Points, in no order, along strands that fork, close into loops and pass close to each other.
Two points are linked if the straight distance between their rows is under 77.2. Some points are linked to none.
Pitak: [-21.5, -19.0,  -3.9, -23.2,  28.5,   5.3,  28.7,  35.4,  26.0,   9.5,
  21.0, -40.3, -21.9,  30.0,  -8.4,   2.8,  11.5,  16.5,  22.1,  19.2,
  -0.9,   7.8,  -7.9,  -7.1]
rakal: [ 43.0,   8.6,  -7.1,  19.5,  10.6,  12.5,  15.2, -30.3, -27.1, -11.4,
   6.3,   8.8,  -2.3, -44.9,  34.4,   7.9, -16.2,   9.2,  32.9, -27.3,
 -19.4, -20.8,  10.4,   2.3]
lemi: [ 32.2,  -5.6,   6.7,  44.6,  -7.1, -20.1,  12.4,  30.2,   2.3, -17.6,
  17.5,  -6.2,   1.9,  18.5,  15.0, -10.3,  22.7,   3.6,  -2.8,  32.9,
   4.5,  -7.6,  -4.3,  21.6]
Kuluf: [  8.7,  -6.3,  53.2, -22.0,   7.2,   6.1, -30.3, -16.0, -11.4,  -4.8,
   1.7, -12.2,  -9.0, -13.1,   6.0,   8.8,  12.7, -12.3,  15.7, -29.2,
  -9.7,  19.7, -21.1,  -6.0]
soku: [-14.6,  -2.0,   4.0,  -5.4,   3.1, -11.9,  22.3, -12.6,   8.1, -22.0,
 -15.0,  53.5,  11.0, -43.8,  -0.7, -30.0,  -0.1,  16.3,  14.2,  -4.3,
   6.3, -14.7, -28.1,  13.9]
Mifon: [ 46.7,  11.5, -19.1,  31.8,  -2.9,  -6.2,  12.8, -40.3, -19.3,  -1.8,
  -8.0,   7.1,   6.2, -35.7,  29.9,  -9.3,  -5.7,  17.3,  -0.1, -19.4,
  -9.2, -46.4,   3.0,   9.2]
zuv: [ -9.6, -13.4,   2.7,  -0.1,  13.4, -15.3,  18.8,  32.3,  12.5,  -1.5,
  20.4, -11.5, -21.1,  14.4, -16.7, -12.9,  10.9,  15.0,  15.0,  37.0,
  -1.3,  -1.2,  -9.7,  26.5]
bere: [  3.9,  24.5,  -9.1,   1.6, -31.9,  -3.4, -15.3,  18.6,  24.6,  -1.1,
   4.1, -29.4, -23.3,  34.5, -37.8,   3.2,  48.7,  -4.5, -12.0,  26.3,
 -26.1, -12.9,  12.3, -30.4]
duz: [ 19.5,   5.9,  -2.5,  17.5, -36.8,  -4.6,  -6.1,  20.5,  11.2,  16.2,
  -2.5, -21.2, -16.2,  42.2, -15.9,  -0.4,  54.3, -15.8, -17.9,   7.2,
  -6.1,  16.9,  21.0,  -7.0]
pirak: [ 43.2,   6.3,   4.5,   9.2, -12.8,   8.2, -34.9, -28.3, -33.1, -14.2,
 -24.6,  22.9,  26.7, -18.5,  31.5,   2.3, -20.5,   7.2,  22.2, -61.2,
 -21.8, -26.2,  31.4,   1.7]
gavez: [ 30.9,   8.2,  -9.3,  25.5, -13.9, -17.9,  -9.9,  35.7,   6.3, -32.1,
   1.6,   3.2,   9.3,  17.2,   9.9,  18.7,  18.3, -11.7,   3.6,  -9.9,
 -31.8,   3.4,  33.8,  32.9]
Rabuk: [ 26.4,  26.9,  10.1,   2.3, -32.3,   7.2, -31.3, -33.4, -25.5,  11.4,
 -33.1,  13.5,  18.9, -20.0,  20.6,   6.7, -30.9,  12.8,  -5.9, -51.3,
 -14.5, -32.8,   9.2,  -6.4]
vomol: [ -9.7, -16.1, -21.1, -14.5,  40.1,   5.5,  28.6, -41.1,   7.3,  -6.1,
 -14.0,   4.2,  11.7, -24.5, -13.8, -29.0, -10.6,  25.7,  -3.8,   3.9,
  35.8, -39.4, -19.2, -16.7]
vuk: [-10.8,  -0.7,   2.0, -13.9,  -7.8,  39.0,  22.5,  30.8,  28.8, -22.4,
 -13.0,  -6.3,  -2.7,  39.0, -30.5,   4.0,  29.1,  -7.0,  17.7,  22.2,
  25.1,  15.4,  21.1, -46.5]
mudi: [-17.2, -20.1,  -0.7,  26.4,   9.0, -10.0,  21.8, -15.1,  18.4, -35.5,
   8.9,  49.7,  18.3, -29.8,   5.8, -31.5,   3.0,  -0.2,  10.0,  21.9,
  36.0,   4.4, -26.3,  19.4]
Bel: [ 19.0,   7.1,  28.3,   4.3,  -8.2,  -3.1, -26.5, -13.0, -24.2,  -5.2,
 -22.4,  22.3,  13.0, -22.2, -16.7,  -7.9,  -6.9,   0.1,  -3.7, -23.0,
  17.2, -22.9, -25.3,   0.3]
veref: [ 21.2,  -4.6,  49.8,  -2.5,  26.3,  21.0, -34.6,   4.4, -20.3, -27.4,
   2.1,  -0.6,  -2.6,  -7.5, -20.1,   1.6,   2.8, -11.9,  40.4, -19.7,
  -0.5,   8.4, -17.2,  -9.7]
lizo: [  7.4,  18.9,  19.4,   2.1, -18.1, -28.2, -18.6,  12.6,  -1.6, -10.1,
 -10.0,  -8.1,   4.6,   6.7, -33.0,  21.7,  30.3, -12.1, -19.0,  25.4,
   3.6,  12.4, -17.1,   6.1]
kavu: [  9.6,  19.6, -10.9,  37.2,  13.3,   5.0,   6.7, -22.4,  -1.5, -17.1,
 -22.9,  24.5,  26.8, -36.0, -28.3, -34.3, -16.4,  19.3, -11.8,  -4.2,
  35.5, -46.3, -29.3, -11.7]
sidab: [ -4.3,   6.1, -22.3,  -0.3, -21.4,   6.0, -17.5, -33.9, -20.7,  34.6,
  -2.1,  19.5, -14.4, -31.0,  31.7,  10.3, -21.7,  -2.6,  16.5, -58.4,
 -22.6, -10.4,  11.2,   5.8]
raved: [ -3.4,  24.0, -36.9,   9.7,   2.3,  -8.7,  23.3, -42.0,   4.8,  20.3,
 -12.8,   4.7, -12.6, -40.6,  -9.8, -25.3,  -8.4,  33.3, -14.6,  -9.8,
  -0.5, -41.0,  -3.2,  14.4]
vono: [-42.6,   1.5, -25.2,   7.8,  -6.5, -14.7,  16.4,  16.3,  42.4,   5.7,
  25.0, -12.5, -15.5,  24.5,  -9.5,  -9.4,  14.8,  -1.6, -27.2,  34.8,
   8.1,  26.6,  19.0,  18.5]
sile: [ -3.0,  -1.6,   5.7,   0.0, -23.4,   1.1,   5.9,   3.9,   8.3,   0.3,
 -10.0,   7.5,   6.2,  17.5,  12.7,  12.6,  24.2, -26.0, -32.1,  21.8,
  13.2,  35.3,  11.3,  -6.4]
mizu: [  8.1,  17.4, -12.9,   7.7,  20.5,  -4.3,  23.7, -34.5,   1.2, -10.9,
   2.8,  -0.4,   1.1, -52.3, -14.1,   2.3, -11.9,   8.3,  -3.2,   1.3,
   1.8, -19.7, -15.0,  13.5]
zomuk: [ 24.2,  -7.0, -14.5,  36.0,  -6.9, -13.9, -29.9,  -2.0, -22.3,   5.1,
  13.1,  -0.9,  -1.8,   0.2,  24.2,   7.3, -11.9, -15.4, -35.8,  -5.1,
  10.9, -29.9,   9.5,  17.7]
petu: [ 12.9,  -6.9, -13.7,  16.7, -34.1, -17.1,  26.9,  18.8,  -0.7,  37.6,
  13.0, -10.5, -11.5,  28.3,  21.8,  12.5,  22.7,   2.1,  11.2,  21.4,
 -22.1,  27.5,  18.3,  31.0]
migi: [ 45.4, -21.5,  23.8,  -8.7, -21.0, -14.3, -40.7, -15.6, -34.7,  -0.7,
 -12.0,   6.2,  14.0,  12.2,  43.8,  12.5,  18.9, -10.6,  11.4, -20.1,
 -32.1,   1.0,   9.7,   3.0]
Depa: [ -6.7,   5.5,  -2.5, -15.7,  -3.5,  -3.8, -40.3, -34.3, -20.9,  53.9,
   3.0, -14.1,  -2.5,   2.2,   6.0, -18.6, -34.8,   2.2, -19.4, -38.3,
 -43.6, -12.9,  -8.2,  -0.2]
sese: [-17.0, -18.1, -10.9, -28.5,   5.5,  -0.8,  15.9, -34.8,  -6.5,  11.5,
  -6.0,  20.3,  -1.2, -20.4,  21.9, -12.6,  -7.9,   2.0, -12.1,  19.2,
  -0.4,  -6.5, -10.5,  -9.1]
Debub: [  6.4,  11.0,  19.9,  -5.0,  -7.2,  11.7,   2.3,   3.7,   5.7,   8.1,
   8.2, -23.9,  -7.1,   6.2,  31.7,  26.1,   7.9, -25.5,  -7.6, -28.5,
 -26.8,  49.4,   8.1, -13.4]
Vin: [-11.6,   7.6, -15.7,  14.1, -45.2,  19.1,  31.5,  12.8,  43.3,  -9.7,
   6.5,   2.1, -14.6,  33.1,   0.2,  -3.3,  42.6, -10.0,   2.2,  28.1,
   8.2,  21.5,  40.7, -27.1]
favi: [-22.4, -20.1,   3.2,  -4.3,  20.7, -19.9,  21.4,  20.1,   6.8,  -3.3,
  12.0,  13.4,  -6.2, -10.5, -13.5, -33.1, -11.5,  23.8,   8.7,  16.3,
  18.1, -10.5, -22.2,  32.1]
levas: [-23.9,  10.0, -11.1,  -5.2, -26.7,  24.1,  15.1,  35.6,  42.0, -16.5,
  -1.4,   1.6, -22.1,  30.2, -34.3,  -8.0,  41.1,  -9.5,   8.7,   5.8,
   1.0,  14.8,  31.6, -28.9]
Pav: [ -2.2,   7.9, -13.7,   7.4, -15.7, -17.2,   4.5, -28.4,   7.7,  -6.9,
 -19.4,  45.8,  -4.7, -46.7,  20.0, -20.2,  13.5,   7.9,  -4.3, -40.2,
  -0.7, -27.2, -12.9,  17.9]
pif: [  4.3, -13.9,  -6.2,   9.3, -17.0, -40.1,  17.9, -29.0,  -0.3,  13.7,
   4.6,  14.2,  -1.1, -30.4,  22.7, -16.4,  20.6,   5.5, -23.9,   4.5,
   4.7,  -4.5, -20.3,  34.4]
Pabe: [-14.6,   0.4,  -1.4,   7.4,   4.2,  13.1,   1.1,  29.1,  14.2, -20.5,
  16.1,  -5.6, -13.8,  22.4,   9.2,  16.0,  -3.6, -12.2,   0.2,  35.6,
  11.2,  -7.8,   0.2, -16.8]
neti: [ -2.3, -14.2,  16.9, -22.0,   4.4,  40.6,   9.5,  29.6,  -0.2,  -4.6,
  -6.2, -14.6, -13.5,  37.3,   2.6,   8.9,  20.8, -11.0,  27.3,  10.1,
  14.5,  24.4,  11.3, -53.8]
poge: [ 13.1,  -4.1,  17.0, -12.8,  35.9,  30.9,  -9.8,  -1.6, -25.7, -21.3,
  -4.7,   7.5,   4.4, -13.6, -21.4,  -7.4, -23.7,  -2.4,  24.7, -11.9,
   4.6,  -5.3,   2.2, -13.0]
miseg: [-43.5, -20.3, -15.3, -32.0,  16.2,  -6.7,  18.7,  10.4,  20.9,  16.0,
  11.2,  -4.6, -16.7,   1.4, -27.5,  18.3,   7.2,  -6.4,  13.8,  11.0,
  11.9,  29.0,  -1.6,  26.9]
nuva: [  9.7,  -1.6,  29.2, -15.4,  21.3,  14.5,  14.5,  -7.6,   1.6, -14.7,
  -0.5, -20.3,  -1.5, -12.7,   7.7,  10.5,  11.8, -21.0,  -5.8, -11.7,
   0.1,  39.2,  -7.9, -17.6]
Fasa: [ 38.5,   1.3, -13.2,  27.4, -44.7, -12.7,  23.9,  21.7,   8.3,  18.9,
  -0.9, -25.8,  -3.3,  39.8,   8.8,  15.0,  50.1,  -2.9,   6.5,   2.8,
 -25.0,  21.5,  32.7,  13.5]
zedi: [-19.2, -22.6,   2.9, -28.3,   5.5,  -0.7,  10.2,  -1.9,  -5.7, -15.7,
   2.5,  37.9,  -3.7, -12.8,  28.6,  -1.9,  -6.2,   2.2,  24.3,  31.3,
  -3.8,  -8.5, -18.6,  -6.6]
Patuk: [-23.1, -24.6, -20.1, -49.2,  38.2,   2.5,   5.6,  13.1,  20.5,  26.5,
  15.2, -47.5, -12.4,  40.8, -31.8,  15.3,  11.4,   4.7,   8.7,   9.9,
 -11.4,  11.2,  -2.9,  -8.8]
Zol: [  9.5,   6.6,   1.1,   0.3,   8.2,  15.4,  23.5,   7.3, -33.2,  22.2,
   0.1,   6.4,  -7.0, -26.7,  15.6, -15.0, -44.0,  30.6,  31.8, -29.6,
  -4.8,  -5.6,   9.9,   5.1]
zusov: [ 33.0, -19.4,  -4.8,  29.5, -18.1, -20.2,  31.1,   0.6, -12.5,  12.8,
  13.4,   1.4,   0.5,   8.3,  31.0,   3.1,  20.2,   3.6,   4.8,  29.3,
   2.7,  10.2,  14.7,  35.9]
piv: [-19.3,  16.3, -11.3, -24.3,  31.5,  -7.6,  -8.4,  -9.8,   7.6, -39.9,
  -6.7,  11.4,  21.6, -17.3, -37.7,   3.1,  -4.0, -10.5, -27.7,  25.0,
  -4.2,   6.3,   4.9,  -6.0]
geza: [ 34.6,  -2.0,   6.3,  -1.6,  -2.7,   4.9, -29.6, -26.0, -36.2,  12.6,
   3.1,   4.8,   5.4, -20.6,  44.0,  -3.4, -14.8,  11.2,  39.7, -68.8,
 -40.7,   5.7,  40.4,   2.4]
matu: [ 12.4,  12.0,  30.5,   7.5,  -5.9, -20.6, -36.3,  -1.4, -12.5, -21.3,
 -14.4,  10.1,  15.4, -16.8, -33.1,  10.0,  10.6, -19.3, -16.0,  -7.3,
  14.9,   4.8, -26.1,   7.9]
Kal: [  0.7,   4.0,  20.7, -13.5, -14.9, -25.1, -21.6,  -3.3,  -4.2,  24.2,
   0.9, -20.4, -11.4,   1.1, -11.5,  15.5,  17.8, -11.7, -17.7,   0.5,
 -17.7,  19.8, -24.1,  15.8]
kora: [  9.6,  -2.9,  -2.8,  32.5,  28.3,   0.0, -15.0,   4.0,  -1.1, -46.1,
  14.5,  15.0,  17.9,  -2.8,   1.7, -19.7,  -3.6, -14.3, -24.0,  37.2,
  13.5, -21.2, -12.8, -11.4]
bod: [ -5.9,   6.7,   0.3,  18.3,  15.8,  -9.5,   2.9,   2.1,  -9.2, -13.6,
 -13.0,  19.7,  28.2, -23.4, -52.2, -19.0, -22.7,  15.9,  -6.0,  15.0,
  43.0, -22.4, -27.9,  11.6]
fovu: [ -8.5,  18.7,  -7.8, -30.7,   1.9,  30.0, -10.2, -62.7,  -7.4,  40.9,
 -31.8,  -3.3, -19.2, -22.7,  10.3, -16.9, -10.3,  26.4,  16.4, -51.1,
 -22.9, -21.2,  -3.9, -38.6]
Nozal: [ -0.7,  13.5, -19.0,  -2.7,   4.1,   3.9,  22.6, -23.1, -13.8,  39.7,
  -5.8,  -2.6, -13.8, -30.9,   1.1, -20.1, -32.7,  33.1,   2.1, -26.8,
 -14.1, -25.1,  -2.3,  10.9]
Naz: [ -1.8, -20.4,  11.9,  -2.4,   6.4,  -3.6, -17.9,   2.3, -14.0, -22.0,
   9.9,  36.1, -12.5, -23.1,  40.8, -10.9,  -2.9,  -7.0,  21.1,  -8.7,
  -2.2, -26.1, -27.7,  -3.8]
bigu: [ 16.2,   5.4,  10.9,  -7.1, -19.1, -11.9,   3.9,  10.4,  -9.9,  39.1,
   3.1, -23.8, -14.7,  20.6, -15.3,  11.6,  23.9,  -1.5,  10.5,   3.3,
 -34.8,  34.0,   2.6,  21.0]
Dogen: [  0.0,   1.4, -14.6,   9.1, -21.0, -22.9, -39.1, -10.6, -14.8,  39.9,
   2.2,  -2.2,   5.7,  10.2,  25.8,   0.2, -16.5, -18.3, -38.9, -40.6,
 -31.9,  -1.6,   3.6,  16.9]
petar: [ 36.3, -16.4, -27.8,  41.9,  -7.6, -15.8,   7.6, -17.9, -17.0,  -2.8,
   8.6,  11.8,   9.4, -20.4,  43.9,   3.6,  -7.4,  -2.1,  -7.4, -18.7,
   6.8, -27.5,  18.4,  29.1]
Duzo: [-23.4,  -8.5,  -3.1, -24.9,  24.4, -21.7,  20.1,   4.5,  12.0,  13.8,
   0.2, -28.4,  10.9,   6.0, -32.8,  -8.1,  -5.7,  18.3, -28.8,  25.4,
  21.4,   9.8, -13.3,  12.7]
fase: [  5.5, -10.9,  -9.7,  21.4,  11.9,   7.7,  -9.9,  -5.4, -17.9,  -8.0,
  10.4,  14.9,   0.8,  -4.3,  11.9, -15.7, -20.8,  -7.6, -26.5,  22.6,
  22.0, -27.9,   5.7,  -0.8]
Kat: [ -1.4,  -0.5,  -2.0,   9.2, -20.6, -10.1, -27.3,   5.5,  -6.5, -15.6,
  -4.5,  35.9,   2.9, -17.6,  13.8,  21.2,   1.4, -32.6, -13.9, -33.0,
   4.4,   9.3,  11.7,  26.1]
lufet: [ 10.7,  -8.0,   5.3,  42.9,  -7.6, -22.7,   6.8,  20.4,  -2.8, -16.9,
  10.1,  23.3,  15.6,   1.4,  -3.3, -15.3,  -3.1,  10.0,   5.3,  43.6,
  25.3, -18.3, -22.0,  31.4]
Fotor: [ -3.0,   3.1,  15.6, -28.1,  22.2,  16.5, -20.0, -24.1, -18.2,  34.2,
   1.5, -32.6,  -2.8,  -2.8,  -2.3,  -8.1, -39.2,  10.6, -10.1, -33.8,
 -23.5,  -4.0,  -9.4, -17.2]
vani: [-19.1, -16.6,   2.8, -21.6, -13.0,   0.3,  12.8, -24.4,  -5.6,  19.9,
  -8.7,  10.9,   2.5,  -6.9,  11.8,  17.3,  -2.0, -15.6, -23.0,  24.0,
  27.6,  16.5, -12.8,  -7.2]
loros: [ 14.7,   9.8,  27.9, -14.4, -18.4,   7.8, -17.7, -14.6, -34.2,  25.0,
 -25.5,  11.9,   4.5, -13.0,  11.8, -13.0, -30.6,  23.8,   8.2, -34.7,
  -3.8, -25.0, -12.0, -11.4]
nelaz: [-19.3,  11.8,  -2.3, -16.2,  -8.3,   1.4, -23.1, -20.9, -11.4,  34.7,
   6.7,  -0.7, -21.1, -32.4,  -9.1,  23.6, -31.8,   0.8,  18.6, -42.8,
 -19.9,  -7.7,  -7.5,  20.4]
kefom: [ -7.4,   7.1,  -4.7,   6.0,  19.4,  -1.5,  14.0,   8.2,  33.5, -24.8,
  12.5, -44.8,  -2.6,  26.0, -15.5,   3.5,  31.4,  -5.8, -31.4,  48.0,
  15.5,   6.9,  -2.4, -30.7]
bofuf: [-29.3, -16.4, -23.1, -27.5,  43.4, -18.0,  18.9, -23.8,  19.0, -13.9,
  -6.9,  -5.4,  36.7,  -5.0, -24.2, -29.9, -17.7,  36.2, -33.3,  23.6,
  42.9, -25.8, -11.0,  -4.0]
zatep: [  7.4,   7.1, -20.0,  14.6, -21.5, -12.3, -20.6,   8.7,  -1.5,  25.5,
   6.7, -14.6,   8.9,  31.2,  23.9,   9.8,  -0.8, -28.5, -44.3, -12.8,
 -32.4,  21.0,  24.7,   6.8]
vid: [ 23.3,  -1.6,  32.1,  29.3,   5.5,  15.3, -16.0,  44.2, -17.1, -18.8,
  13.6,  -4.2,  -7.3,  13.8,  11.1,   7.1, -10.4,  -7.2,  27.4,   1.2,
  12.2, -13.7, -18.5,  -7.5]
sevor: [ 32.3,  -0.2,   1.8,  22.0, -35.9, -16.0, -30.4,  49.6,   8.7, -11.1,
  -2.3, -20.2,   1.1,  44.5,  22.1,  21.7,  23.9,  -7.5,  14.4, -36.4,
 -37.9,  -1.6,  32.9,  13.6]
Fivo: [ 23.9,  19.8,  19.3,  10.1, -38.5,  -2.2, -16.5,  41.5,  15.7,   6.0,
   5.9, -34.7, -16.5,  41.1,   6.2,   9.8,  31.8,   0.6,  16.1, -28.2,
 -47.9,  10.1,  17.5,  -4.1]
Fis: [ 11.6,   9.5,   4.6, -15.6,  18.1,  27.9,   3.5, -55.9, -12.4,  10.2,
 -17.9, -10.4, -10.6, -39.7,  -3.3,  -0.2, -10.0,  17.7,  23.2, -34.1,
   7.8, -29.7, -17.0, -26.4]
gurad: [ -2.5,  -2.9,  -8.3,   3.3,  33.9,   5.2,  41.9, -23.6,   8.2, -20.0,
   4.9,   0.6,  17.0, -36.7, -28.7,  14.1,  -9.3,   2.9,  16.6,  24.5,
  32.0,   5.1, -13.9,  11.4]
ropo: [ 14.3,  17.9,  -6.4,   0.6, -27.4,  20.1, -24.7, -60.3, -23.3,  42.1,
 -34.7,  12.0, -20.8, -19.3,  25.7,  -6.5,   4.3,  19.4,  20.6, -50.6,
  -1.4, -37.3,  -0.8, -28.1]
kuvi: [ -4.1,  -9.2,   3.3, -28.3,  41.4,  16.3,   4.6,  -7.9, -10.8,  -1.9,
   1.2, -18.6,  -0.5, -10.5, -10.1,  -3.0, -31.3,  11.4,  -0.1,  -4.9,
   2.4, -14.7,  -8.5, -13.5]
vibi: [  1.0,  -3.7,   0.9,  -5.2,  -6.6,   8.9,  17.3,   6.3, -23.0,  26.4,
  -1.1,  10.9,  -2.2,  -7.4,  17.9,  -0.5, -22.6,   2.9,   4.7, -11.9,
  -2.9,  19.2,  13.5,   9.2]
Dafeg: [-37.5,  -4.2,   2.2, -23.5,  13.6, -14.2,  34.6,  22.9,  41.5, -10.5,
  -6.4, -24.6,  24.7,  34.4, -28.5,  -4.9,   2.9,  23.6, -18.7,  39.5,
  39.6,  21.2,  -1.6,  -5.8]
Sifa: [ -8.9,  -6.4,  -1.9,   7.2,  47.4,  -8.2, -14.1,  10.4,  10.4, -45.0,
   8.9,  -6.4,  25.9,   3.7, -30.2,  -7.2,  -2.3,   0.7,  -8.7,  43.6,
  19.3, -23.3, -37.0, -21.2]
kole: [-35.4,  -6.7, -11.9,  11.5,  20.2, -11.0,   6.2,  -7.2,  23.6, -47.1,
   6.0,  39.8,  28.6, -19.6, -23.5, -12.8,  -7.5,  -4.7,  -3.5,  36.2,
  38.5,   2.9, -12.0,  10.2]
posob: [-31.8,   1.4,  -0.1, -11.7,  -8.9,  22.2,  27.3,  23.3,  21.6,  11.6,
  -5.2,  -9.4,  -1.9,  26.4,   5.3,  13.3,   0.6, -17.6, -16.8,   6.3,
  14.0,  46.5,  16.9, -20.1]
Zaguk: [  9.3, -14.2,  -8.1,  -7.8,  -1.6,   3.8, -29.8, -28.5, -37.7,  38.9,
  17.5,   8.7, -17.6, -14.2,  44.6,  -6.0, -14.1,  -2.7,  27.4, -46.0,
 -40.2,   5.6,  14.7,  -3.8]
fibar: [ 12.0,  25.4,  -3.3,   1.0,   1.2,   8.2, -20.4,  19.0,   7.0,  -4.1,
  14.3, -38.8, -23.7,  25.4, -34.8,  23.4,  17.4, -10.5,   3.0,  19.5,
 -35.0,  -0.5,  18.2,  -6.0]
gez: [ 25.1,  15.9,  30.2,  21.7, -25.1,  21.0,  -8.6,  49.7,  -4.9,  -9.4,
  -2.3, -16.1, -10.3,  35.9,   0.0,  20.0,   9.1,  -7.0,  22.9,   6.5,
   6.8,  -2.7,   2.2, -22.3]
Fibe: [  3.1,  -2.9, -24.6,  -3.1,  47.7,  27.9,   4.5, -45.0,  -2.7, -11.3,
 -11.8,   1.9,  -8.7, -34.5, -17.3, -25.5, -10.2,  13.6,   7.7, -23.8,
  23.9, -46.4,  -9.6, -27.5]
sidel: [ -2.2,   6.7,  25.2, -20.7, -14.0,  25.6, -14.2,  32.9,  -0.4,  11.0,
 -11.7, -26.3, -14.8,  44.6, -23.2,  12.5,  11.7,  -5.7,  10.0,   3.4,
  -3.6,  12.0,   4.3, -35.0]
pevi: [ 20.9, -11.4,  27.5,  19.2, -10.5,  -9.8, -16.8,  22.8, -21.0,  -9.6,
   9.2,  14.1,  -5.2,  -7.7,  38.0,  11.0,  -9.1,  -1.1,  27.6,  -4.0,
   4.9, -26.4, -33.7,   5.5]
gidof: [-21.9, -12.5,   8.5, -29.4,  -2.9,   9.4,  -2.6,  29.4, -21.3,  33.3,
  -1.7,   9.9, -10.9,  19.0,  16.1, -11.0, -22.9,   2.7,  13.9, -11.7,
 -15.4,  25.7,   3.9,  -8.1]
Sepi: [-18.1,   2.1,  -5.4, -18.4,  -1.6,   2.6,   5.7,   3.1,  -2.1,  -7.3,
 -16.0,  14.4,  23.3,  20.3, -23.9,  -2.7, -17.4,   4.8, -23.4,  58.2,
  19.1,   7.5,  17.3,  -3.9]
pib: [  2.3,  14.8, -11.1,   7.0, -44.7,  20.4,  25.4,  25.3,  21.4,   8.9,
  -0.7,  -3.9,  -6.6,  36.4,  30.4,  18.0,  24.6, -15.4,   2.3,   6.8,
 -26.7,  32.7,  36.7, -28.8]
tapo: [ -3.6, -17.2,  -0.3,  -8.6,  26.6,  14.6,  48.0, -10.5,   9.5, -13.6,
   8.2,  -2.7,   2.2,  -5.8,  -7.0,   1.9,  10.8,  -2.8,  12.5,  30.5,
  19.5,  36.8,   9.3,   3.9]
veduk: [-25.3,  -2.8, -11.0,  -7.0, -11.3,  -2.3,  -8.8, -11.8,  -1.1,   0.2,
  -6.9,  44.6,  -7.6, -35.8,  10.5,  -6.7,  -9.3, -13.6, -13.4, -38.6,
   9.3,  -0.3,   2.7,  15.3]
toger: [-39.3, -19.8, -14.4,  -8.5,  38.8, -11.3,  -2.8,   2.5,  34.5, -46.5,
   7.6,   9.6,  34.7,  12.6, -25.3,  -0.6,  -0.2,   3.2,  -3.6,  47.4,
  47.3, -10.1, -22.7, -10.0]
kidu: [-38.6,   4.0, -23.6,  -8.0,  -5.0, -25.7,   8.6,   0.0,  16.2,  27.9,
  11.5, -10.9,   2.0,  11.7, -10.4,   2.7, -12.8,   4.2, -38.9,  37.0,
  -0.2,  15.7,   0.7,  19.9]
Terar: [-25.1,  11.9,   1.3,  31.9,   1.5, -11.2,  17.6,   9.2,  38.0, -54.0,
   5.1,  25.6,  39.0,  -2.7, -13.5,   5.2,  -4.2,   1.2,   2.3,  60.0,
  29.9,  16.7, -16.6,   5.7]
gilaz: [ 16.8,  14.1,  23.8,   2.7,  -4.4,  -7.7, -35.0,  10.0, -17.5,   3.6,
   6.9,  -8.6,  -0.1,  -4.9,   6.2,   0.8, -23.8,   6.3,  -3.6, -37.2,
 -30.1,  -8.8,   4.3,  23.4]
meri: [  0.9,  21.3, -11.0,  12.1, -10.0, -12.4, -30.4,  23.9,   4.7, -21.0,
   9.1,  11.7,  -5.5,  -0.4,  -7.9,  26.9,   1.5, -23.7, -13.0,  -7.4,
 -23.9,   4.7,  23.8,  29.6]
dor: [-29.0, -17.1,  -2.6,  -2.8,  10.2,  21.9,  45.3,  18.6,  35.2,  -4.0,
   9.9, -17.4,  -5.3,  27.8,  -2.6,  -2.1,  13.4,  -2.9,   2.2,  18.7,
  40.0,  43.3,  21.1,  -7.3]
Tevu: [-31.3,  12.5,   6.1,  -2.7,  -6.1,   0.0,  22.3,  27.0,  36.4, -37.4,
 -10.6,  12.0,  29.6,  28.2, -22.2,   0.6,  -8.4,  13.6,  -2.4,  57.9,
  31.8,  14.3,   2.8,  -8.7]
Nopi: [-31.8, -10.6,  -9.8, -29.0,   4.3,   5.0, -13.3,  -0.6,  -7.6,  20.9,
  10.7,   7.8, -23.7, -12.5, -15.2,  29.7, -17.1, -15.8,  19.5,  -4.4,
  -3.6,   5.6,  -5.3,  16.9]
Roka: [  8.4,   0.6,  18.1,  33.7,  11.5,  -2.0,   7.2,  30.3,  -7.8, -13.3,
   2.1,   2.4,  14.7,   3.1, -29.7, -13.0, -13.8,   4.1,  -3.9,  20.8,
  39.2,  -5.3, -17.4,  13.8]
kuf: [-25.6, -24.3,  -1.8, -56.1,  25.8,  20.1,  -4.9,  -0.7, -13.4,  16.7,
  -5.6,   7.5,  -4.1,  10.4,   5.4, -16.8, -13.2,  -4.8,   3.2, -14.4,
 -23.3,  27.9,   9.1, -21.7]
Tanur: [ 23.8,  13.8,  -0.4,  23.5, -24.0,  -6.4,  -9.8,  17.6,  14.1,   7.7,
   4.6, -37.9,   8.2,  29.8,  43.2,  30.4,  10.5, -26.6, -26.3, -34.4,
 -37.8,  29.0,  22.6,  -3.1]
tis: [-19.5,   8.8,  -9.5, -25.4,  10.8,   2.2, -21.3,   9.1,  17.6,  27.0,
  15.7, -51.2, -23.4,  33.1, -38.5,  19.1,   9.2, -11.3,  -5.4,   5.2,
 -36.7,  19.1,  -0.8,  -7.4]

A tip is a point with one link. Name the tips that can be reached along the links from each point below, in the order of the rows.
zuv => kavu, favi, miseg
Fis => bofuf, ropo
Vin => pib, kuf
petar => rakal, vono, Fivo, Sepi

A fork is a point with three links, a tip a point with one. Leave the first point through the second and follow the links. Name the first fork or tip that comes.
Zaguk / geza => petu
sese / vani => kuf
kuf / gidof => pib
Fivo / sevor => kole
petu / bigu => miseg
mudi / soku => Fivo
